Points on a hilly landscape, in no order, each with its height.
From any point a ball rolls to the lowest of the 2 points nearest to it. It stops when none of these is lower. Distance is the straight distance between rows; heights are no part of it.
<1056>: [ 72 115  99  86 111  82 123  76 136 162  88 113 127  82  97  50  95 100
  88  92 111  97  66  60  80]  h=26.8
<973>: [127  85 110  78  84  66 116  71 100  70 108 130  58 117  83 151 143 120
 103  97  93  99 132 118 114]  h=5.5
<248>: [130  95 109  68 101 122  79 121 111  77 124 130  93 111  76  90 101  92
  87 100  78 117  99  79 124]  h=21.1
<92>: [ 60 123 102 108 115  47  98 110  99 147 103  74 111  73 110  88  60 121
 124 110  98  90 106 142  75]  h=40.7
<691>: [ 99  87 123  98  47 107  65  82  88  89 130 119  78  93 133  99  94 129
 111 137 124  85 103  82  95]  h=67.5
<328>: [102  94 101  79 115 100 121 129 146  80 115 105 127 102  53 107  65 102
  99  87  66 117 145  96 101]  h=13.1
<489>: [ 64 132  86 108  76 113 137 129 122 106  81 110 115 136  62 123  67  96
  99  65  86 135 102  75 113]  h=54.1
<377>: [ 88 109  82 135  99 120 123 120  65 125  84 144  79  97  94 118 107  87
 126  77  97  93  60 109 126]  h=76.5
<108>: [107  73  84 111  83  83  85  72  90 106 114  78  78  90 127 156 130 130
  86 117 106 107 121  96  96]  h=23.6
<97>: [ 87 127  75  96  77 110  82  66  84  72  65  79 112 123 113  86 101 130
  50 146  72 113 133 104 133]  h=34.6
<879>: [ 91 117 101 123 124 101 133 105  96 130  69  68 104  88  94 141 118  98
 122  81  99 118  90 109  66]  h=75.8
<39>: [ 77 109  86  98  96 100  89  91  47 115  89 158  82 128  92 136 113  80
 109  96  89 116  78 103 152]  h=76.8
<246>: [106 105  85  90 118  69 143 100 156 120 102 104  93 106  73  74 106  77
  88  39  82  80  75  97 107]  h=17.6
<541>: [ 46 121  86 116  96  62  93 139  94 141 104  75 113 103 111 107  28 148
 107 113  78  87 126 122 105]  h=43.1
<965>: [136  93 104  93  95 124 125  93  76 136 126  91  67 107 112 120 111 143
  92  94  80  77  91 109  97]  h=22.2
<917>: [ 83 118 105 138 113 114 109 103  61 132  75 102 102  83 112 141 119  94
 148  99  99 106  59 107  92]  h=76.1
<293>: [ 72 115 110 107  57 128 106  95 114 131  82  82 126 130 113  60  72 101
  93  92 119  85  95  83  77]  h=34.9
<892>: [114  86 122 115 132 113  92 121  95 120 105  24 109  94 102 122 119 138
  87 111 101 108 118 100  56]  h=27.4
<617>: [ 71 125 110 118 126  75 111  89 102  93  65  74 104 113  71  40 121 112
  87 125 139 101  99 122 117]  h=20.1
<1028>: [112 120  81 132 118 126  95  85  62 105 107  73  98  76 134 101 125 110
 103 124  80 105  50 106 125]  h=71.3
<181>: [116  64  84  75 135  79  78 103 105  88 103  96 112 103  75 125 102  80
  90 114 100  98 143 110 110]  h=24.3
<1010>: [ 90  99 121  70  54  98  63 100  71  78  70 151  44 119  97  89  94  88
  92 127 143 113 135 104 103]  h=59.5
<1059>: [121  83 102 101 101  61 118  74 133  87  84  75 114  86  91 123 108 123
 109 118 117 117 151 113  78]  h=27.0
<186>: [110  74  93 118 108  90 107  96  85  72 128  87  81  83 120  99 117  91
  97  78 113  86  98 124 102]  h=27.1
<1078>: [ 53 114 104  79  77  87 116  61 117 166  82 107 115 119 104  72  84  97
  97  90 130  76  83  73  79]  h=30.3
<632>: [122 110  98  85  86 119 156  90  83 129 112 113  73 109 108  88  80 124
 103  70  79  52  93 133  97]  h=18.1
<242>: [107  98 103  84 158  98 113 121 124  93 127 100 136  84  66  91  89  85
 114  92  72 115 100 100 110]  h=11.2
<783>: [110 109  78  89  87 101 158 102 118 117 108 124  76 112  81  88  92  94
  92  46  70  70  88 115 121]  h=13.7
<718>: [ 70 129  88 105 128  68 122  67 121 111  80 106 108 108  71  66 129 100
  85 108 118 116  77  87 139]  h=17.9
<180>: [131  98  98 119 112 125  85 158  88  95  70  89  67 105  79 127 136  68
  86  74 110 122  81  93  83]  h=8.3
<1040>: [ 77 106 101 114  85  54 105  51  82 101 110  90  77  86 126 150 119 152
 115 133  98 113 121 118 110]  h=19.7
<805>: [137 115  87 106  87 137 131 117 117  75  95 133  75  71  83  63 110 107
  97 108  99  89  82  96 116]  h=22.1
<49>: [ 74  87  95 116 108 103  98 141  83 126 124  86 111 122  99  99  42 136
  89  93  86  91 111 110 111]  h=45.4
<1047>: [ 85 106 106  72 110  80 121  80 154 120 108 121 118 100  85  70 110  76
  94  66  99  93  67  56  93]  h=22.6
<923>: [ 92  97 115 103  57 126  86 102 114 123  99  97 111 103 119  34  79 121
  99 128 107  57  98  94  87]  h=37.3
<801>: [140  71  72  69 115  96  69 108  97 106 101  94  84 121  88 144 118  79
  61  98  72 112 127  94 117]  h=23.3
<486>: [140  86  75  84  89 107  67 100 114  94 108 111  73 109 101 118 137  81
  55  94  78 124  93  68 132]  h=22.3
<432>: [113  79 102 103  91 132  76 100 122  86  97  79 127  77 116  88 113  68
  99 107 113  94 104  75  68]  h=16.1
<447>: [116  93  91  96  66 127  84  94  80 119  92  87  85  98 122 159  93 123
 102 128  88  86 123  87  72]  h=27.6
<779>: [ 80 108 118 120 162 102 102 136  65 140 103  68 101 127  86  91 113 113
  86  75 119 107  53  98 102]  h=23.5
<824>: [109  55 125  99 114 107  81 122 117 124 120  58 110  97 102 125 117 127
  83  92 115 107 119  66  46]  h=26.0
<170>: [ 90  59  88  79 118  48 113  93 130  96 114 143  96  89  85  99 101  48
 113  55 125  68 111 107  93]  h=6.8
<1058>: [103 127  75 122 105  97 106  72  86  89 103  70 101  64 137  80  97 130
  96 138  69  90  90 123 126]  h=70.9
<192>: [ 58 105  96 118  86  57  99  97  98 141  89 116  91  60 115 123  79 102
 148  97 117  94  97 118  61]  h=37.7
<302>: [ 78  73 125 100 114  74  94 114 113  85 102 118  96  80  76 102  96  90
 126 111 150  92 126 101  68]  h=31.7
<941>: [113  90 114 102 159 113 104 132  65 136 123  43 104 117  88 123  99 124
  90  84  83  96  96 119  88]  h=25.2
<742>: [ 90 143  75  91  73 128  65  94  65  72  46 125  83 112 114  82  76 129
  71 152  80 109 114  96 128]  h=32.9
<773>: [ 90  87  87  92 116  73  97 111 120  52 138 104 102 119  82 101  95  74
  79  57  75 116 104 104 143]  h=49.6
<660>: [148  86 102  99  97  81  84  86  93  43  85 135  66  83  92 119 158  85
 113 125 128 121 105 109 118]  h=4.9
<673>: [ 64  95 116 129  89  77 101 103  99  96  76 113  77  70  97 125 115 100
 143 113 156 103 104  98  61]  h=34.2
<791>: [142  87 104  89  67 154  68 123 111  89  96 119  94  96 100  77 106  83
  83 112 101 101 100  71  87]  h=19.0
<191>: [120 120 109 100 104 110 120 104 140  31 103  88 119  82  86  90 111  63
 121  85  84 123  97  99  93]  h=50.5
<327>: [ 49 120  87 133  74  89 133 117 103  84  81 104  85 117  77 105  87 111
  90  75 118 129 111  99 118]  h=55.5
<403>: [139  96 109  90  94  93 105 109  85  70  80 158  44  94  68 142 143 116
 114 117 106 113 123 116 111]  h=3.4
<475>: [107 106  90  95  96 126  93  75 120 114  83  37 145 111 114  88 116 107
  64 123  66 109 121  87  93]  h=36.2
<1025>: [ 81  76  87  78 108  76 121  97 101 130 118 130  97  97  88 121  76  81
 118  71  96  75 118 114  95]  h=10.5
<729>: [ 64 111 122 135 107  89 104  98 103 111  94  76 124  68 133 103 105  93
 120  75 129 131  60  77  46]  h=73.6
<369>: [129 101 153  89  95 134  49  92  51 105 119  78 115 138 139 103  86  92
 112 121 117  88  86 108  73]  h=57.4
<716>: [131 115  87  94  89 128  74  69  90  73  65  51 116 112 113  94 131 113
  52 149  73 120 126 104 110]  h=35.4
<64>: [117  78  89  81  82 108  88  93  82 145 111 106  63 103 108 113  95 124
  87 121 101  57 112 105  96]  h=25.0
<382>: [ 71 103 107  87  49  84  87  60 105 105 126 130  80  94 119  74  86 144
 104 142 114  77 109  88 123]  h=69.0
<916>: [ 86  80 115  81  92  89 101  81 103 142 148 119 125 102 123 124  52 113
 130  87  93  95 102  96  83]  h=20.0
<91>: [115  79  90  96 137 125  68 153  95  90  93  84 118 106  81  85  95  36
  82  77  99  95  97 100  93]  h=11.1
<479>: [109  74 100  85 145 106  92  94  92 118 130  67 137  85 126  81  84  59
 108  78  84  64  92 114  79]  h=7.5
<1074>: [105  92 124  78 105  77 107  65 120 109  97  89 106  81  97  99 105 104
 122 125 123  83 130 112  64]  h=29.1
<604>: [107 130  91  90  63 136  84  99  90  78  87 143  85 103 106  81  79 162
  77 151  77 113 105  74 128]  h=31.4
<471>: [ 95 122 112 130 106 116 102  78 100  84 115  76 136  63 143  88 109  86
 131  95 102 131  52  88  82]  h=72.5
<512>: [125  81  76 118 125  92  92 145 122  75  74  99  89  98  68 114 126  43
  94  64 116  98  90  97  94]  h=12.7
<42>: [ 99  95  97 109  88  94  90 123 105 106  99  98  85  74 111  41  76 131
  94 140 100  44 109 125 106]  h=32.8
<314>: [138  71  72  93 106  58 107 103 137  64  67  89 118 113  66 120  99  86
  91  99 108 111 149 107 113]  h=25.3
<34>: [ 73 123 120 122 147 100  95 105  80 116  85  39 112 117  90  57 127 122
  79 115 117 103  75 112 102]  h=21.8
<361>: [131  99 118 100  86 143  65 142  90 111  81  99  71 114  99  92 120  86
  79  93 123 124  85  74  80]  h=14.8
<528>: [110  75  95  94 112  45 115  78 128  65 100 133  79 103  85  87 139  58
 105  65 130  78  85 107 121]  h=3.9
<858>: [ 77 138  80  95 107 104 117  77 118  83  78 114 129  94  69  84  97  83
 109 127  91 127 102  92 134]  h=16.0
<236>: [112  68 108  83 113 131  59 115  75 104 116  89 127 119 119  61  82  47
  89  85 106  63  91 109  90]  h=9.4
<404>: [ 83 101 112 113 105 100 112 139  99  64 135 111  91 131  81  83  87  95
  91  50  99 117  81 101 133]  h=48.6
<939>: [ 78 104  88 109 120  56 143  79 117 140  92 133  82  91  73  95 133 113
 104  80 114 103  79 100 128]  h=20.6
<933>: [119 117 137  89  99 149  73 106  72  84  97  87 146 152 111 112  68  52
 119 102 108 106  93 100  77]  h=53.6
<1021>: [121  90  76 118  78 109 109  91  93  79  98 130  67  60 116  92 116 100
 103 119 112  75  91 110 107]  h=24.7
<639>: [ 80 113 100 113  94  90 111  87 132 124  79  62 130  78 113 126 108 103
  98  81 105 143 100  71  42]  h=74.8
<383>: [134  74 129  84 112 127  60 134 114 121 107  73  96 111  92 101 139 110
  62  94 107 115  97  57  63]  h=20.7
<329>: [110 105 114  92 104 123  82 116  84  86 129 119 105  86 114  59  63 146
 110 147  76  73  95 110 122]  h=26.9
<247>: [118  86  89 102 103  65  97  61 114  73  78 125  89  95  98 120 165  63
 115  98 133 101  86  94 113]  h=5.7
<1068>: [100  88  87  95 127  74  94  84 122  33 120  92 130  92  97  99 106  52
 104  80  86 119 112 109 128]  h=50.0
<164>: [ 86 132  86 105  72  92 106  65  85 111 114 118  92  78 136 103  78 148
 116 142  70  90  85 101 135]  h=70.2
<350>: [ 84 108  76  91 110  85 119 100 135  67  87 136 124  83  58 103  74  82
 118 120  91 123 135 100 124]  h=15.0
<728>: [ 88  93 115 102 106 111 108 133  91  93 121  70 109 146  88  69  80 113
  66  63  90 100 110 116 113]  h=47.2
<693>: [106  76  94  98 152  88 101 110 111 102 134  97 140  47 109  85  75  68
 125  80  79 102  93 116  75]  h=9.5
<551>: [105 117 120  88  96 134 110 110 110  62 106  82 139 112  97 112  83  56
 129  75  88 111 103  94  73]  h=51.4
<890>: [ 72 123  91 113  53 119 109 109  75  93  67 121  73 131  94 110  82 108
  93 100 122 104 102  98 105]  h=57.0
<865>: [101 133 114  90 108 132 131 122 110 103  96  85 126 140  73 103  78  84
 111  63  75 111  84  93  96]  h=52.7
<107>: [ 96 133 109  78  51 115  88  97  54 102  55 149  50 146 107  92  93  84
  82 102 117 125  92  97 127]  h=58.5
<86>: [126  94  95  87 115 141  86 129  83  62 123 121 119 105 102  70  67 109
  77 113  55 107 100 103 135]  h=22.5
<1043>: [115 100 150 103  71 118  59  93  81 103 135  85 114 116 149 102  74 136
 123 136 113  78  92  95  76]  h=62.9
<979>: [105  68  98 122 121 109  81 122 124  83 130  98 130  38 120  72  90  79
 120 100 104 102  90  88  76]  h=12.5
<84>: [ 96  91  86  93  67  60 139  51  90  89 100 124  65 116 110 141 126 102
  98  69  92  79 128 131 121]  h=8.7
<656>: [ 67 110  99  98  75  54 136  47  76 115  96  99  71 104 119 137 101 135
 115  96  94  87 129 145  99]  h=14.2
<911>: [109 112 101 132  93 137  83  94  75  89 118  98 122  78 145 120  92  99
 134 123  90 116  56  83 106]  h=71.8

Call two points neighbours if one is among the 2 nearest of the other. Go from one point of each pair to the other, from neighbour to neighbour, staying as low as possible. Name the highest point that can't be avoided.
<403> / <528>: <247>
<180> / <783>: <939>
<180> / <479>: <512>

Write out the way that a ball takes from each point below.
<1068>: <773>, <404>, <728>, <49>, <541>, <92>, <192>, <673>, <302>, <1074>, <1059>, <314>, <181>, <801>, <486>, <248>, <791>, <361>, <180>
<471>: <911>, <1028>, <1058>, <164>, <382>, <691>, <1043>, <369>, <933>, <551>, <191>, <1068>, <773>, <404>, <728>, <49>, <541>, <92>, <192>, <673>, <302>, <1074>, <1059>, <314>, <181>, <801>, <486>, <248>, <791>, <361>, <180>
<293>: <1078>, <1056>, <1047>, <246>, <783>
<858>: <350>, <328>, <242>, <693>, <479>
<447>: <108>, <1040>, <656>, <84>, <973>, <403>
